Points on a hilly landscape, in no order, each with its height.
From any point a ball rolls to the lowest of the 3 points nearest to it. It stops when none of these is lower. Distance is the straight distance between rows; heights are no part of it.
J_689: [113, 108, 100, 30, 87, 79, 95, 101, 117]  (h 6.30)
J_296: [70, 106, 88, 58, 64, 104, 141, 88, 124]  (h 1.44)
J_200: [59, 130, 59, 99, 92, 97, 115, 75, 97]  (h 2.12)
J_763: [57, 122, 78, 132, 76, 145, 107, 88, 108]  (h 0.45)
J_264: [119, 87, 113, 99, 46, 157, 137, 112, 140]  (h 0.96)
J_683: [117, 117, 126, 131, 36, 143, 125, 110, 71]  (h 1.79)
J_226: [101, 56, 71, 110, 139, 82, 81, 97, 68]  (h 8.79)
J_661: [80, 107, 72, 91, 94, 73, 130, 80, 21]  (h 1.21)
J_720: [112, 59, 55, 75, 148, 96, 62, 110, 151]  (h 6.29)
J_263: [85, 84, 64, 150, 73, 159, 105, 112, 101]  (h 0.51)
J_822: [114, 68, 181, 111, 108, 61, 102, 115, 137]  (h 2.79)
J_754: [89, 49, 117, 131, 144, 77, 101, 107, 90]  (h 1.92)
J_131: [103, 86, 35, 74, 140, 89, 72, 99, 141]  (h 6.25)
J_983: [79, 102, 129, 82, 50, 141, 139, 102, 147]  (h 0.86)
J_180: [71, 152, 96, 129, 74, 135, 102, 88, 92]  (h 0.61)
J_751: [116, 91, 156, 138, 127, 87, 66, 101, 145]  (h 2.77)
J_154: [103, 136, 92, 50, 93, 97, 75, 89, 134]  (h 6.09)
J_11: [123, 88, 40, 141, 86, 137, 104, 148, 90]  (h 2.33)
J_679: [94, 103, 128, 95, 64, 152, 110, 110, 143]  (h 0.95)
J_634: [65, 84, 111, 147, 126, 26, 134, 88, 121]  (h 1.31)
J_592: [82, 65, 137, 150, 121, 43, 138, 110, 102]  (h 1.41)
J_441: [69, 159, 106, 99, 66, 123, 102, 71, 84]  (h 1.12)
J_55: [124, 43, 140, 104, 126, 77, 100, 114, 101]  (h 2.43)
J_486: [79, 90, 138, 126, 117, 24, 140, 81, 124]  (h 1.11)
J_646: [77, 154, 77, 92, 89, 101, 93, 78, 79]  (h 3.32)
J_26: [92, 76, 36, 42, 133, 85, 93, 108, 146]  (h 6.31)
J_13: [113, 143, 99, 68, 107, 89, 77, 93, 51]  (h 2.04)
J_774: [110, 87, 105, 117, 145, 99, 43, 112, 137]  (h 6.13)
J_692: [74, 131, 126, 91, 47, 108, 144, 89, 62]  (h 1.18)
J_2: [134, 70, 160, 114, 123, 78, 74, 109, 125]  (h 2.69)
J_8: [107, 147, 98, 64, 75, 80, 104, 90, 53]  (h 1.54)
J_309: [96, 105, 54, 84, 136, 95, 78, 93, 69]  (h 9.08)
J_183: [61, 94, 75, 103, 74, 110, 138, 84, 115]  (h 0.98)
J_294: [116, 62, 75, 130, 67, 143, 140, 133, 124]  (h 1.65)
J_716: [125, 106, 110, 42, 109, 80, 70, 107, 116]  (h 5.72)
J_413: [75, 91, 78, 57, 84, 82, 128, 99, 106]  (h 3.69)
J_128: [81, 136, 101, 90, 58, 128, 89, 96, 157]  (h 1.13)
J_996: [139, 77, 110, 62, 115, 85, 87, 109, 89]  (h 4.80)
J_112: [71, 110, 52, 79, 101, 88, 113, 89, 104]  (h 4.63)
J_160: [125, 127, 104, 149, 60, 159, 109, 110, 84]  (h 1.36)
J_811: [74, 125, 57, 72, 112, 103, 79, 87, 147]  (h 6.14)
J_34: [135, 114, 114, 70, 94, 75, 103, 93, 27]  (h 0.99)
J_656: [67, 103, 113, 105, 57, 111, 167, 94, 56]  (h 0.82)
J_880: [76, 74, 108, 106, 52, 136, 148, 114, 131]  (h 0.77)
J_359: [87, 112, 146, 173, 144, 60, 81, 93, 88]  (h 9.00)
J_593: [131, 110, 50, 157, 81, 156, 83, 139, 79]  (h 1.93)
J_677: [70, 115, 98, 78, 62, 85, 149, 74, 47]  (h 1.06)
J_388: [112, 97, 118, 144, 146, 88, 59, 101, 61]  (h 8.98)
J_544: [126, 118, 80, 72, 134, 91, 42, 101, 129]  (h 6.07)
J_12: [125, 44, 112, 87, 124, 81, 104, 106, 87]  (h 3.29)
J_165: [116, 71, 74, 66, 125, 79, 97, 103, 82]  (h 7.40)
J_202: [147, 82, 123, 83, 142, 102, 54, 107, 129]  (h 6.15)
J_937: [150, 89, 146, 84, 123, 90, 96, 99, 36]  (h 0.60)
J_156: [97, 132, 131, 132, 53, 145, 116, 97, 91]  (h 1.03)
J_68: [115, 103, 89, 110, 146, 95, 60, 93, 60]  (h 8.95)
J_847: [121, 104, 158, 140, 135, 98, 59, 94, 62]  (h 8.99)
J_856: [132, 99, 91, 84, 153, 93, 42, 107, 124]  (h 6.10)

Where does a ball stop that starts at each point below?
J_811 | J_183
J_661 | J_937
J_679 | J_880
J_8 | J_937
J_683 | J_763
J_646 | J_763
J_68 | J_754
J_751 | J_754
J_294 | J_763
J_154 | J_754
J_441 | J_763
J_822 | J_754
J_13 | J_937
